Points, in no order, along strands that fork and pass close to each other.
In the rows, 128 means zero.
Two points are linked if the straight distance between their rows is under 151. Some points are linked to none.
Durud: [132 159 126 146 128 175 122 138  91 177  96 173  31 162  86 150 119  54
 126 105 114 141 123  84 102  95 115 108 120 156 180 157 126 129 130 106
 135 109 126 136 100 143 149 166 114 170 108 120 141 106  84 115 129 120
  88 136 100 111 162]
dud: [128 122 138 116 145  64  75 118 148  80 156 136 184 116 172  58 150 151
 109 129 127 128 150 120 131 126  99 115 146 137  89 109  90 172 130 137
  99 121 163  78 131 101 159 128 135 105 147 157 123 152 138 124 114 110
 187  75 137  89 153]
puv: [135 129 146 118 164 148 144 118 154 160 126 105 106 121  60 188 154 124
 117 132 116 132 102 134 145 114 154 104 131 137 120 114 131 141 101 134
 107 146 136  85 185 145 115 140 120 134 143 122 134 119 132 110 103 124
  78 159 128 126  70]
Puzud: [144 139 137 123 150 173 109 130 128 193 106 147  55 122  90 162 126  77
 111 104 130 168 110 100 122  99 144  88 139 164 151 144 150 155 149 113
 132 114 147 124 172 116 140 180 132 154 115  98 155 115 111 100  77 107
  53 126  92 102 124]
vov: [150 198 153 158 142 126  67 137  70 118 153 159 126 132 119  95  94 113
  79   4 152 153 149  97  62 119 123 127 114 123 130 133 143  89 163 127
 101 114 137 124 102 116 162 150 116 154  87 100 103 155 122 109 103 120
 112  98 108  32 163]
bubil: [128 148 150 134 121 143  93 126 117 112 133 157 110 153 108 103 118  84
  98 106 128 135 128  98  75 107 105 101 129 119 163 131  99 139 119 132
 101  96 144  97  96 149 162 148 107 160 128 147 115  93 102 117 132 125
 158  96 120  99 135]
fituz: [168 155 159 134 143 131  82 138  97 156 115 129 106 157 118 125 142 136
  96  50 133 179 145  90 120  89 151 104 124 192 132 154 148 125 159 121
 123 144 150 137 135 122 156 167 110 161  81  86 163 166 131  96 114  89
  90 118  88  58 151]
tup: [138 159  88 145 102 128 138 137  98  93 155 114 171  69 138 141 122 144
 130 138 154  67 130 168 128 171 117 174 106  59  93 118 132 104 131 122
 144 161  93 129 118 113  97  98 178 128 138 140 106 138 136 182 139 159
 109 137 132 183 118]
Miti: [ 96  70  88 134 145 108 160 136 115 152 105 104 115 136 169 145 157 169
 180 195 125 137 127 112 185 142 136 165 147 161 118 126 128 142 122 107
 140 129  98 170 133 114 110 128 154 126 113 134 151 137 151 126 148 138
 149 143 130 160 122]
zalob: [131  94  94 135 132  98 143 126  92 112 100 134 143 160 205 132 131 176
 158 139 144 154 119 119 131 141 136 149 139 138 118 151 147 111 157  90
 147 124 114 180  96  96 137 109 149 117  95 124 139 139 166 131 168 123
 148 119 128 146 168]
nasi: [142 185  77 148 136 104 109 163  41 140 132 115 192 120 117 173 134 187
 131 100 166  72 138 109 156 171 158 156  97 116  80 165 166 127 136 137
 120 208  78 186  98 120 139 109 189 124 121 149 116 168 154 141 115 132
 117 160 105 132 115]
rivep: [152 181 128 143 110 118 117 124  95 104 129 125 116 116 121 108 103  85
  95  56 164 102 153 132  81 134 125 134 124  82 145 153 160  81 179 102
 130 130 125 128 106 134 125 157 122 157  94 142  94 139 108 144 142 122
 101 126  98  80 179]
Temi: [116 151 110 125 128 142  80 143  87 129 107 157 112 143 142 117 123 127
 135 136 135 121 136  95 107 135 103 116 128 130 115 136 111 148 151 110
 117 128 133 146  87 119 157 149 155 145 105 143 144 136 117 120 128 139
 136 104 124 130 151]
nukig: [164 143 176 127 133  98  81 134 148 146 131 110 111 135 125 100 119 111
  85  44 140 217 146 113 110  82 176  84 144 189 125 137 152 119 163 141
 134  87 161 130 165 123 144 176  87 154  84  76 176 152 126 102 107  87
  92  97  94  49 157]
Beb: [146 126 173 123 152 172  79 134 131 185 107 153  78 158 110 143 130 110
 104 108 108 191 109  97 107  87 145  86 134 181 133 120 113 150 130 126
 123  90 154 145 141 131 148 163 134 128 123  84 171 126 119  95  79 113
 101 105 118 115 130]
sopi: [147 143 129 113 133 106 134 145  90 135 134 102 140 102 148 140 130 189
 128  66 173 146 125 131 132 127 195 128 129  96 102 155 199  94 162 104
 150 175 124 169 175 113 135 129 171 124 107 108 108 183 156 127 107 103
  89 142 100  95 125]
zufa: [114  71 122 140 160 100 181 145 130 158 123  79 138  96 155 163 152 185
 140 162 146 151 123 163 179 137 208 160 137 115  96 107 140 120 101 131
 150 151 114 162 190 104 108 121 173 117 127 118 122 150 172 127 132 112
 104 168 131 113  81]
sipam: [134 156 131 114 161 146 108 143 126 180 136 138  96  93  46 185 150  97
 115 140 120 124 108 113 128 128 131  95 120 117 120 124 120 154  94 142
 106 147 139  76 167 130 140 156 155 161 140 135 128 109 128 115  61 135
  57 155 111 124  66]
vuf: [128  63 129 126 136 126 122 136 165 155 109 121 115 135 166 119 123 169
 139 146 140 195 132 130 148 127 174 128 152 155  96 118 138 130 158 124
 156  88 139 160 162 104 109 145 158 119 125  97 148 147 146 116 105 126
 116  99 135 127 130]
rige: [126 120  95 129  85 132 164 108 139  83 133 118 134 117 148 120  93 122
 135 133 144 113 140 161  97 154 117 148 132 101 148 129 145 101 172 109
 158 115 117 116 115 130 109 119 115 124 109 130  94 117 120 165 166 129
 126 127 133 158 163]
Ramaf: [116 118 105 119 113 157 140 128 140 155 109 127  88 106 108 153 114 118
 145 152 135 149 127 123 128 136 130 107 137 131 127 131 140 130 141 115
 152 132 129 127 156 136 108 147 141 136 124 115 129 122 116 129 120 129
  85 137 116 149 115]
Tuzo: [119 130 130 116 134  91  84 114 160 102 153 135 148  96 137  83 134 116
 102 133 135 140 157 120  96 134 106 108 145 111  91 115 114 152 146 145
 112 100 161  74 139 115 151 165 129 134 120 150 126 127 109 130 106 131
 140  86 118  83 135]
sariz: [135 107 151 111 156  81 117 116 108 120 115 141 194 183 183 103 172 184
 141 142 100 113 123 107 163 119 116 124 128 179 123 127  81 158  93 138
 105 142 139 153  97 118 148  88 115  98 143 149 149 146 150 102 163 104
 204 110 153 118 126]
sagot: [162 184 156 131 145 110  63 139  84 143 131 140 124 125  88 134 131 132
  83  36 142 155 149  93  93 107 133 100 122 136 122 142 140 141 153 135
  95 137 144 112 116 129 167 170 129 173  90  99 123 157 128 113 102 109
  83 118  83  48 148]
leva: [115 127  74 140 115 115 127 134 107 106 142 125 150  64 178 108 121 139
 137 168 156 102 131 175 135 165 108 167 130  73  84 117 129 116 156 115
 172 134 117 124 123  85  96 124 187 122 130 148 117 143 144 162 124 157
 122 108 137 177 121]
Nosi: [119  89 105 148 174 106 198 132 143 150 112  65 118 102 118 164 174 158
 153 179 121 111 108 154 215 143 184 168 136 138 109 105 113 120  88 132
 134 173 113 132 194 118  99 123 153 130 147 131 131 135 159 115 134 117
 100 194 126 124  73]
suno: [115 108 147 114 190  88 150 123 150 126 111  85 175 153 110 156 205 176
 128 178  92  86 118 117 199 123 140 153 129 156 123 105  87 151  72 159
  86 157 125 109 171 123 111  96 135 106 169 138 144 138 150 109 145 101
 164 153 152 129  73]
vofuz: [130 167 138 119 153 179  89 142 112 183 117 174  78  99  73 168 127  85
 104 115 120 135 113  98  99 115 129  87 123 119 142 132 143 150 124 131
 118 119 132 105 150 131 149 182 153 163 133 106 128 110 105 125  61 131
  55 139  96 111 116]
mune: [104 158  83 122  81 182 170 156  81 188 119 108  81  94  79 190 102 129
 162 133 123 111 120 142 157 129 118 127  99 140 152 152 164 121 114 117
 132 182  68 164 121 150 106  79 138 110 126  97 116 118 132 136 102 158
  82 187 123 193  97]
kez: [113 117 125 123 111 177 122 134 137 160 103 175  42 178 114  98 100  49
 148 150 108 161 124 100  95  93 108 115 126 166 196 148 105 135 120 116
 158  98 146 133  98 134 135 168 104 156 114 106 140  81  64 105 143 132
 112 130 116 122 175]
tar: [120  75 152  99 155 143 143 122 196 190  91 136  82 181 122 122 159 110
 156 183  82 168 118 110 187  94 111 131 160 204 147 121 115 146 117 138
 137 106 160 136 160 131  96 120 106 105 166 119 169 136 118 101 104 125
 136 102 159 143 112]
nos: [145 114 157 128 139 116 169 107 132  77 141 107 178 118 130 163 133 172
 120 117 145 112 119 165 127 138 177 150 121  97 118 106 139 113 112 141
 108 140 100 122 155 134 103 109 124 120 123 120  87 127 166 135 173 112
 130 154 140 135  98]
gam: [120 140 110 139  68 155 161 112 118  98 132 133 116 149 124 127  97  99
 131 126 130 104 131 146  92 140  81 133 110 103 173 144 122 118 134 113
 140 141 112 122  76 149 127  98  88 135 120 138 108  98 112 157 190 123
 134 161 128 161 158]
senab: [110  83 130 107 140 141 150 122 148 161  95 133  86 190 141 125 164 106
 175 178  77 131 104 101 167  96  85 111 148 185 160 138  97 152  99 113
 118 117 143 139 106 140 123 118 102 107 151 145 160 122 105 100 136 146
 165 122 144 155 123]
peba: [148 182  95 147 120 135 133 160  51 142 112 114 145 121 103 189 134 151
 140 111 142  53 121 107 154 151 148 151  92 105 111 163 169 119 139 120
 122 196  66 184  93 160 127 102 170 139 134 137 130 137 140 141 131 148
 113 168 113 157 106]
mutam: [ 93  94  98 124  95 133 135 111 202 116 156 137 131  71 149  76 115  92
 151 194 122 122 161 170 135 144  89 140 136  83 102 102 111 134 142 142
 162 106 153  84 170 108  94 160 143 132 138 156 105 121  88 164 104 151
 136 109 144 136 125]
buduv: [153 172 168 152 118 155 106 125  93 131 132 159  95 151  86 121 116  65
  89  49 142 131 130 103  67  88 117 114 116 130 173 135 126 104 126 131
 103 111 135 113  99 152 164 165  80 174 103 121 121 101 106 113 140 105
 119 120  98  71 135]
nom: [101 109 108 120 104 155 108 117 160 131 116 175  81 153 146  82  94  79
 154 171 129 145 135 118 101 130  94 115 143 130 159 144 109 123 145 116
 172  87 145 129 100 125 121 162 119 143 107 128 131  98  72 121 135 146
 140 102 118 138 178]
dof: [135 136 141 149 113 159 142 117  55 129 120 161 133 187 162 149 100 136
 163 120 119 106  83 121 115 136 110 129  96 132 162 144 125 118 107 113
 104 144  96 183  31 160 165  89 114 103 136 132 133 108 148 122 192 176
 166 162 148 160 126]
tinup: [ 96  88 134 123 109 126 146 114 182 108 128 147 136 114 152  92 123 124
 146 183 111 112 140 136 148 138  96 132 138 106 118 101 108 150 130 131
 140 103 144 107 149 125 113 125 128 109 140 152 115 118 120 136 112 141
 173 103 146 144 133]
tukeg: [138 149 132 155 108 173 132 124  60 113 126 167 144 163 166 138  82 143
 132  89 142 122  87 138  91 138 120 131 115  98 137 143 140  98 143 102
 119 134 103 179  60 133 144  90 137 112 122 113 108 119 155 129 144 144
 150 136 154 155 143]
tiku: [145 123 144 141 123 123 117 109 108  94 118 142 125 172 162  99 113 126
 114  84 146 158 128 121  82 122 131 115 129 134 135 136 139  91 168 105
 134 101 143 148  92 118 146 128 103 132  91 124 137 137 142 117 151 129
 142 120 118 103 171]
sonis: [119 144 124 120 180 141 141 129 130 177 106  94  93 147  67 197 169 136
 139 153 110 119  90 111 169 108 154 116 131 181 110 135 133 144  91 131
 112 170 132 111 167 118 118 122 140 114 142 133 157 136 151 100  97 121
  94 165 132 147  60]
Dufo: [145 169  91 139 129 107 110 161  57 140 141 108 180 102 144 158 120 199
 133  77 174 106 135 135 143 153 176 145 111  83  92 156 195  99 162 104
 141 187  96 180 130 102 138 106 205 120 126 125  99 189 151 137  85 127
 103 136 109 112 126]
meve: [107  70 102 124  91 157 134 125 152 136 107 162  90 147 190  98  92 124
 168 178 125 160 126 132 128 135  96 139 140 129 155 138 129 113 156 108
 165  90 138 156 108 120 101 136 134 121 108 114 127 112 123 135 138 160
 147 105 140 168 158]
Niduz: [104 166 113 123 104 168  96 143 114 109 151 168 139  81 101 132 101 115
 125 147 129  90 125 137  88 148  83 116 101  70 127 114 108 150  99 132
 107 129 116  85 101 136 133 120 153 134 148 149 102 102  94 153 102 150
 125 117 145 168 119]
deg: [135 138 133 124 130  90  69 122 102  84 143 151 156 148 170  76 142 161
 107  98 142 160 135 106 109 134 111 118 133 147  91 127 100 158 137 126
 111 122 160 120  96  95 166 133 130 123 111 123 143 153 146 117 123 115
 165  91 141  94 163]
Sipor: [102 147 136 110 110 142  85 130 132 104 155 175 160  83 153  85 119 123
 127 155 128  90 108 127 106 140  88 118 122  87 108 116  84 167 100 132
 102 109 143  87 114 126 140 114 155 113 146 161 110 109 119 131  83 146
 169  84 148 152 129]
Sib: [101  82 128 134 137 105 154 107 191  89 171 120 168  55 151  99 117 148
 125 160 120 130 136 199 127 152 145 168 127  70  92  75 129 123 118 162
 126 105 132  93 174 105  94 129 153 103 142 134  87 139 155 166 119 151
 141 122 170 119 109]
mige: [114 133 116 119 117 109 128  92 208 100 186 109 157  66  76  91 118  92
 121 149 122 104 164 170 108 149 105 121 127  76 105  92 111 125 111 168
 129 118 144  39 167 138 129 167 124 142 159 170  92 100  92 165 113 142
 111 131 113 114  93]
rugi: [103 137  86 133 122 133  98 138 105 113 123 159 128 100 179 108 124 137
 142 158 140 113 133 127 117 156 100 137 132 101  91 130 126 134 159 108
 144 116 130 129 102  96 125 131 188 128 119 158 130 136 122 135 111 155
 132  96 130 151 146]
Patuz: [139 140 147 138 152 118  98 135 100 111 132 126 187 122 141 149 128 199
 114  87 150 134 118 125 119 148 170 127 111 112  87 113 148 127 125 133
 104 149 116 143 132 106 141 112 159 105 114 120 115 157 171 124 110 116
 140 125 144 119 110]
difa: [133 137  98 135 134  78  88 141  87  74 141 159 148 142 200  66 120 159
 118  89 160 154 142 112 110 150  99 136 136 122  80 137 122 127 162 111
 137 135 150 127  84  50 158 126 148 108 103 135 134 163 158 138 122 117
 147 106 144 100 197]
Favu: [121 101 145 134 119  97 151  93 166  58 156 144 170 128 165  83 104 130
 106 127 127 120 125 153  88 151 114 142 144  98 119 105 129 119 146 128
 126  86 151 105 113  99 129 112  92 102 119 142 101 114 157 154 151 126
 175 107 153 133 166]
lomu: [ 93 166  65 139  76 149 151 158 101 132 130 106 132  61 105 156 128 138
 151 188 121  59 138 152 186 165  94 174  84 119 127 122  96 145  72 144
 141 177  55 132 107 145  87  73 147 117 154 117 126 108 132 172 128 177
 120 175 143 210  76]
kifi: [142 145 159 137 126 111  93 130 161 149 146 128  83 111 107 104  98  62
  88  62 137 197 140 119  77  93 166  93 155 164 155 132 157 114 160 141
 143  63 152 112 167 129 148 195  87 170  95  82 166 117 100 113  91 100
  80  94  86  53 158]
lavak: [118  89 146 101 153 118 142 108 172 132 104 138 137 158 154  99 170 109
 162 196  68  91 138 107 185  92  76 115 149 158 152 125  88 161 107 130
 101 124 157 121 128 151 122 105 102 104 166 151 137 123 114  96 123 121
 195 108 147 156 124]
zerom: [133 110  97 126 142  73 137 104 171  95 151  82 140  82 140  98 142 118
 124 140 151 130 166 155 115 161 156 137 152  97  81 107 146 117 166 131
 161 130 137 101 185 115 131 175 141 139 120 159 116 155 113 147 151 115
 100 134  89  86 127]
zuf: [166 131 169 137 127 110 113 108 117 110 119 111 140 185 135 109 150 120
  98  80 144 162 134 109  98  94 149 115 139 171 151 148 133  94 146 124
 124 102 154 132 114 132 146 137  67 150  93 127 160 140 140 114 165 105
 145 113 110  76 149]
zasud: [105 122 127 100 163 122 130 142 135 141 105 131 124 146 125 126 178 102
 168 196  71  63 112  98 189 118  81 113 129 156 146 133  71 190  77 117
  90 156 127 126 123 156 129  98 123  95 179 161 129 113 112 100 101 142
 187 122 137 160 105]
zona: [120  94 117 128 148 116 151 128  82 145 104 116 145 178 170 159 152 184
 161 140 130 137 113 107 158 136 141 138 128 167 126 137 134 123 120 112
 122 147  95 184  95 124 142 108 142 117 113 134 153 141 157 112 170 127
 160 141 134 162 135]
rar: [103 160  91 108  88 173 130 143 131 135 138 140 105  83  58 158 100 103
 125 150 130 105 149 145 122 133  90 118  90  88 143 111 114 155  93 142
 133 155 111  89 134 147 113 109 140 142 153 128 103  92  99 154 105 139
  87 154 130 167 105]
fupib: [120 117 121 113 173 114 154 117 142 163  92  93 105 166 105 170 179 132
 153 173 106 131 109  99 182 114 129 136 152 183 121 132 115 147  99 121
 109 155 128 129 151 126 118 127 119 121 148 142 173 136 137 101 141 114
 116 145 134 142 102]
Fepun: [154  77 167 123 161  74 115 128 179 130 128 114 188 148 169 104 162 191
  91 121 112 193 138 142 159 107 173 146 142 157 112 104 133 133 132 171
 124  71 158 138 167 106 114 102 106 105 150 106 155 157 166 124 157  81
 161 103 163 106 144]
tezik: [119 114 157 108 184  82 145 122 127 111 125 116 200 150 165 129 183 170
 147 170  82  64 126 106 196 132 116 152 120 154 132 112  71 168  74 148
  80 152 116 147 131 135 129  79 131  83 167 152 138 129 152 101 148 108
 208 136 152 134  99]
zotef: [114 151 138 112 143 118 145 130 136  99 126 126 158 123 122 140 161 121
 144 179  83  37 124 108 177 138  71 132 119 131 142 128  57 170  67 135
  86 170  97  95 122 167 128  85 118 102 185 163 114  87 114 128 125 129
 194 147 138 167  94]
ket: [115 128 128 135 190  96 162 137 120 145 109  76 154 126  92 185 179 173
 131 167 113  98 103 131 203 140 176 161 110 144 109 111 101 137  66 155
 101 174 102 123 176 118 102 106 151 113 156 137 137 135 178 111 126 118
 119 178 142 131  51]
dagis: [129 109 171 125 118 136 100 114 167 115 132 153 133 154 137  98 115 114
 110 126 116 144 117 117 101 113 108  93 147 135 138 110 104 138 114 139
 111  87 165 112 122 146 148 130  94 124 139 140 134 105 112 116 120 121
 177  96 145 123 137]
nafe: [152 181 138 150 123 157  95 136  63 102 138 160 135 143 148 112  74 130
  97  43 157 127 110 122  74 136 116 126 118  74 126 149 151  78 165 100
 112 127 119 162  76 110 138 112 143 117 115 115 104 134 142 132 109 144
 125 110 139 116 174]
lalap: [128  86 134 114 170 108 146 127 188 176 105  97 105 150 119 136 178 118
 135 181 100 149 132 106 192 106 115 140 165 181 110 118 105 156 120 140
 123 136 166 110 190 128 101 137 116 128 171 139 171 152 120  96 101 115
 121 113 138 114  94]
Fum: [152  88 179 131 174  75 145 125 171 112 148  90 195 139 143 142 170 202
  94 129 128 166 131 152 155 117 197 145 133 120 106  91 126 130 115 169
 120 105 146 126 189 115 117 119 116 117 146 118 124 166 170 128 166  86
 140 140 153  93 112]
Vaf: [137  96 144 116 147 104 104 130 180 153 115 118 124 127 141 116 139 125
 117 152 126 181 147 113 137 117 144 107 158 160  91 119 134 150 150 138
 140  95 166 114 172 120 125 177 134 147 121 117 166 158 119 114  98 122
 111  92 120  83 129]
fam: [110 135 125 132 115 153 153 137  69 137 130 135 121 170 134 158 118 130
 181 152 100  95  83 113 148 139  92 139  98 153 164 150 106 153  69 126
 104 159  82 184  40 163 155  81 117  93 149 143 142  98 132 129 169 177
 178 170 148 198 101]
tesam: [109  83 129 123  98 123 153 100 204 101 140 135 140 145 122  67 120  86
 146 163 101  92 155 134 132 127  75 123 138 120 158 110  96 147 116 136
 135 109 151  91 122 139 125 122  80 118 154 165 112  92  90 125 143 125
 198 112 135 140 147]
Gir: [129 145 116 137  90 148 155 119 103  83 133 154 140 159 123 139 121 115
 149 145 115  80 124 139 115 143  75 147 103 120 162 130  93 141  97 117
 114 168  88 124  59 177 132  90  95 124 152 146 112  90 115 149 195 145
 166 164 135 171 139]
Zomus: [154 159 138 114 127 102 147 117 128  90 145  98 140 105 123 134 118 117
 111  59 165 118 137 149  96 127 164 126 142  88 129 149 175  80 181 112
 137 153 124 120 154 139 126 153 116 140  95 134  91 149 121 135 139 106
  87 132  90  89 140]
Palo: [131 138 144 123 128 111 163 110 120  86 133 136 172 162 131 147 154 134
 151 143 100  55 105 120 153 140  92 149 112 135 156 129  68 155  87 135
 100 160  97 130  94 165 129  78 103 106 167 151 128  93 129 136 192 125
 192 158 142 167 116]
zuge: [130 188  85 138  85 165 120 160  67 133 145 128 148  80 106 154  99 120
 125 117 149  74 130 163 121 164 108 153  86  61 125 138 162  99 152 121
 144 157  95 150  88 124 105  76 171 138 133 122 103 137 105 168 107 170
  95 121 138 177 131]
belav: [107  71 107 130 120 152 133 139 139 151 100 145 102 124 177 126 115 168
 165 179 130 166 111 132 149 140 140 143 146 137 122 113 141 134 144 113
 159 115 112 164 130 117 108 121 163 112 104 113 134 125 150 125 120 151
 143 110 138 161 127]
lov: [128 123 144 130 104 136 127 129 199 144 141 118  83 128  95 101  89  49
 109 108 143 165 148 113  79  98 144 101 153 136 164 139 147 107 149 146
 160  65 153  90 148 130 138 207  75 168 105 105 144  90  83 120 114 110
  82 101  90  76 167]
zoma: [103 141  98 111  98 153 131 119 183 134 168 128 137  50  67 118 112  98
 117 165 116 108 164 168 123 146  88 124  97  74 125  91  92 147  77 152
 133 145 135  60 172 141 105 133 131 151 174 148  83 109  91 162  96 158
  88 158 130 143  84]
Matad: [120  75 109 123  98 123 170 113 188 106 133 117 120 109 153 112 101 123
 137 149 140 152 142 168 108 146 147 147 148 107 123 125 156 102 174 119
 183  96 139 121 153 107 103 138 123 117 104 122 105 134 133 150 153 131
 125 117 123 131 155]
ligiv: [160  85 187 121 138 115 119 120 170 130 119 111 157 158 135 131 148 161
  93  99 113 178 114 134 132  90 169 112 150 163 135 110 139 109 127 157
 115  65 159 134 151 133 116 115  79 112 141 111 158 143 154 119 155  97
 144 107 161 113 122]
rana: [101 150  70 156  86 123 140 152  98 110 142 116 165  35 139 127 139 141
 141 193 137  52 130 167 166 174 112 191  93  78 101 118  99 134 102 136
 161 166  84 128 108 114  86  86 176 122 155 137 125 121 133 184 131 182
 115 146 137 208  96]
Rukos: [120  87 164 125 109 148 153 109 137 101 128 153 156 171 168 119 126 145
 154 156  92 124  96 140 122 124 101 129 137 131 157 113 105 136 104 122
 128 114 128 148  99 137 141  80  96 103 138 128 115  99 143 126 173 138
 193 126 171 164 129]
niz: [147 117 177 124 176  69 121 111 169  85 153 109 224 115 128 121 157 193
 103 118 114 125 139 145 137 128 150 137 127 117  94  88 101 140 101 171
  84 120 136 105 161 124 123 121 118 107 156 131 124 147 163 125 140 107
 162 118 159  98 102]
vaz: [143  94 167 125 142 119 104 116 201 152 125 126 111 141 117  91 136  96
 107 142 104 168 142 112 127 101 125 100 163 162 134 118 118 138 131 147
 126  85 177  96 152 142 128 158 100 140 149 130 167 112 109 100 100 114
 136  82 124  89 136]
gutin: [127  95  97 122 131 104 180 118 161 116 124  92 131  93 152 125 139 141
 144 172 148 125 148 164 148 153 165 150 147  97 104 111 145 107 155 120
 176 130 131 119 175 114  99 147 148 130 115 135 113 148 138 153 157 128
 110 149 113 118 120]
kuzez: [139 190 129 147 122 126  84 134  93  95 149 155 106 109 124  89  76  68
  70  33 169 138 142 134  56 140 116 131 131  80 143 133 157  67 181 112
 118  90 141 118  99 107 137 153 120 152  91 111  89 144 110 130 104 132
 110  94 109  69 193]
zami: [164 143 164 115 133 103 165 118 113  88 147 110 180 112 111 159 117 172
 107  63 176 112 127 162 114 134 184 141 123  72 122 135 169  92 146 125
 114 174 111 132 156 147 118 113 128 120 109 119  79 153 155 140 147 111
 114 150 114 116 115]
fasot: [137 117 159 125 135 121 122 118 144 102 133 113 154 112 128 139 117 158
 109 108 135 156 127 143 115 124 165 109 143 113 108 108 150 122 136 132
 123 120 126 116 151 129 126 128 131 124 115 111 119 132 150 130 128 120
 123 117 138 121 122]
dapi: [168 130 192 138 107 126 142 116 147 128 133 105 109 179 116 113 129  95
  88  58 134 186 115 131  80  74 169 104 142 163 178 155 161  71 138 139
 136  81 158 126 130 150 122 143  42 156  87 114 162 111 113 112 165  85
 117 104 105  75 150]
Riv: [130 154 123 167 115 169  94 124  69 118 125 176  96 168 165  87  80  94
 100  82 138 150 113 119  77 121 108 126 123 101 154 146 127  91 169  96
 138  96 141 158  57 115 148 133 133 141  97 118 120 126 125 127 131 137
 140 110 125  96 183]
vav: [ 95 150  88 116  91 165 152 153  82 143 117 146  74 164  97 160 117  91
 178 162  94  97 125 121 139 140  62 132  88 166 160 152 113 163  56 128
 117 171  84 161  60 164 137  77  99  96 174 132 128  94 105 134 160 178
 151 195 144 202 116]
poveb: [126 164 120 134 125 184  99 148  66 151 103 171  76 142 110 134 117  92
 131 116 128 115 122  97 107 121 113 109 122 127 151 143 133 137 135 117
 121 125 123 141  78 152 161 142 142 157 110 128 130 112 103 122 124 142
 114 127 117 137 138]
zuza: [130 127 137 124 153 153 131 132  82 179  96 108 100 160 116 180 139 154
 142 113 132 150 104 101 144 115 170 106 137 171 129 151 160 127 142 106
 121 159 118 187 134 124 138 132 154 122 113 113 159 147 147 100 111 117
  97 147 116 141 109]
zukib: [107  88  93 124  95 119 147 104 221  96 152 118 122  84 133  72  84  93
 141 159 144 130 159 182 104 154 126 141 143  87 103 101 141 104 163 141
 185  84 152  89 169 108 116 163 113 119 126 145  96 118 105 158 140 142
 118 106 130 121 146]
ruzut: [132  78 172 116 113 172 168 117 188 155 115 123  88 174 107 133 127 106
 122 136  98 180 106 141 131  90 143 108 144 188 161 136 141 117 119 141
 141  90 159 126 150 147 102 121  71 125 135  93 147 117 117 116 140 102
 118 134 159 147 139]
mutug: [133 191  88 158  96 179 123 165  53 151 127 149 122 104  94 169 106 115
 146 120 124  58 121 118 130 152 106 142  79  99 135 160 151 127 121 124
 117 164  63 173  67 159 126  86 156 140 138 120 121 118 118 145 118 167
 114 157 131 186 129]
govor: [110 149 100 125 102 181 155 144  99 160 114 120  74 139  89 188 111 120
 164 149 114 121 117 126 140 125 104 119 104 157 147 143 136 143  92 121
 118 163  94 145 102 154 114  88 124 122 140 129 127 105 119 136 129 153
 123 178 146 198  99]
Nafuz: [126 138 138 134  97 141 155 112 155 138 132 124  66 153  97 108  91  39
 114  80 140 145 146 113  80 100 147 117 132 137 200 164 153  90 167 116
 171  84 141 105 128 149 134 184  58 177  73 107 135 102  75 113 140  89
  90 115  83  79 175]
Keseg: [159 109 190 120 143 146  97 131 136 168 117 123 107 179 123 130 148 128
  98  91 101 189 103 118 122  83 156  90 151 208 142 128 128 122 131 142
 115  80 169 142 141 145 130 141  95 124 135 103 178 137 133 108 120 103
 123  99 133 120 126]
bib: [139  93 136 114 147 108 169 141 114 156 113  89 116 106 145 172 140 186
 149 122 161 162 114 142 163 123 204 132 141 123 116 143 186 103 145 102
 162 152 121 177 181 115 122 125 166 127 114 103 129 168 167 108 116 101
  91 152 122 128 105]
Buvoz: [106 175  52 140  81 148 175 161  72 156 126  93  92  88  77 188 113 132
 156 157 122  72 133 138 182 145 111 162  78 151 147 153 143 127  95 129
 142 192  45 167  92 160 101  61 141 115 144 107 131 112 133 148 114 184
 106 197 137 214  91]
zoliz: [134 150 107 125 140  77  96 120 142 110 139  99 141  91 115 109 158 116
 107 124 152 126 168 127 112 144 124 117 142 113  81 118 126 139 145 134
 133 135 145  76 146 119 157 188 147 157 121 165 133 146 108 144 132 124
 103 122  88  82 130]
Sol: [121 120 116 123 105 122 131 109 200 103 161 123 141 106  88  80 119  84
 125 150 110  82 162 126 117 130  73 119 137  92 142 105 104 149 113 154
 123 113 152  56 135 144 142 160  95 134 153 171 101  80  80 146 125 120
 155 104 124 122 131]
mig: [151 133 139 123 153  94 105 145 107 113 142 116 174 116 148 125 115 196
 108  54 172 183 137 143 117 143 185 114 120 105  82 130 171 112 153 121
 122 142 138 153 152  82 142 119 159 104 107 101 118 184 177 136 104 102
 115 122 131 100 142]

A fork is a point with three links. Follow the links from the first point to the second and name the forks in between, in order.
ket, zalob -> sopi, tup, belav
Niduz, Keseg -> Matad
zami, suno -> sopi
mune, Vaf -> tup, belav
mutug, tiku -> tup
fam, fituz -> tup, sopi
nukig, nafe -> sopi, tup
zona, zuge -> belav, tup
vuf, nos -> belav, tup, sopi

Follow the links from the first point to the second, and from the first to the third. Name the last point that the two ways share.
dapi, bib, rugi -> tup
vav, nom, sopi -> tup
mige, difa, lalap -> Matad
zotef, Sipor, Tuzo -> Matad
zami, rugi, ket -> sopi
meve, suno, kifi -> sopi

A fork is a point with three links, a tip a point with one. Leave the first point through the second and follow the links. Name the first fork or tip that comes.
belav, meve -> tup
lavak, senab -> niz
niz, Fum -> Matad
fituz, sagot -> sopi
tup, leva -> belav
sopi, mig -> Nafuz
rana, lomu -> dapi
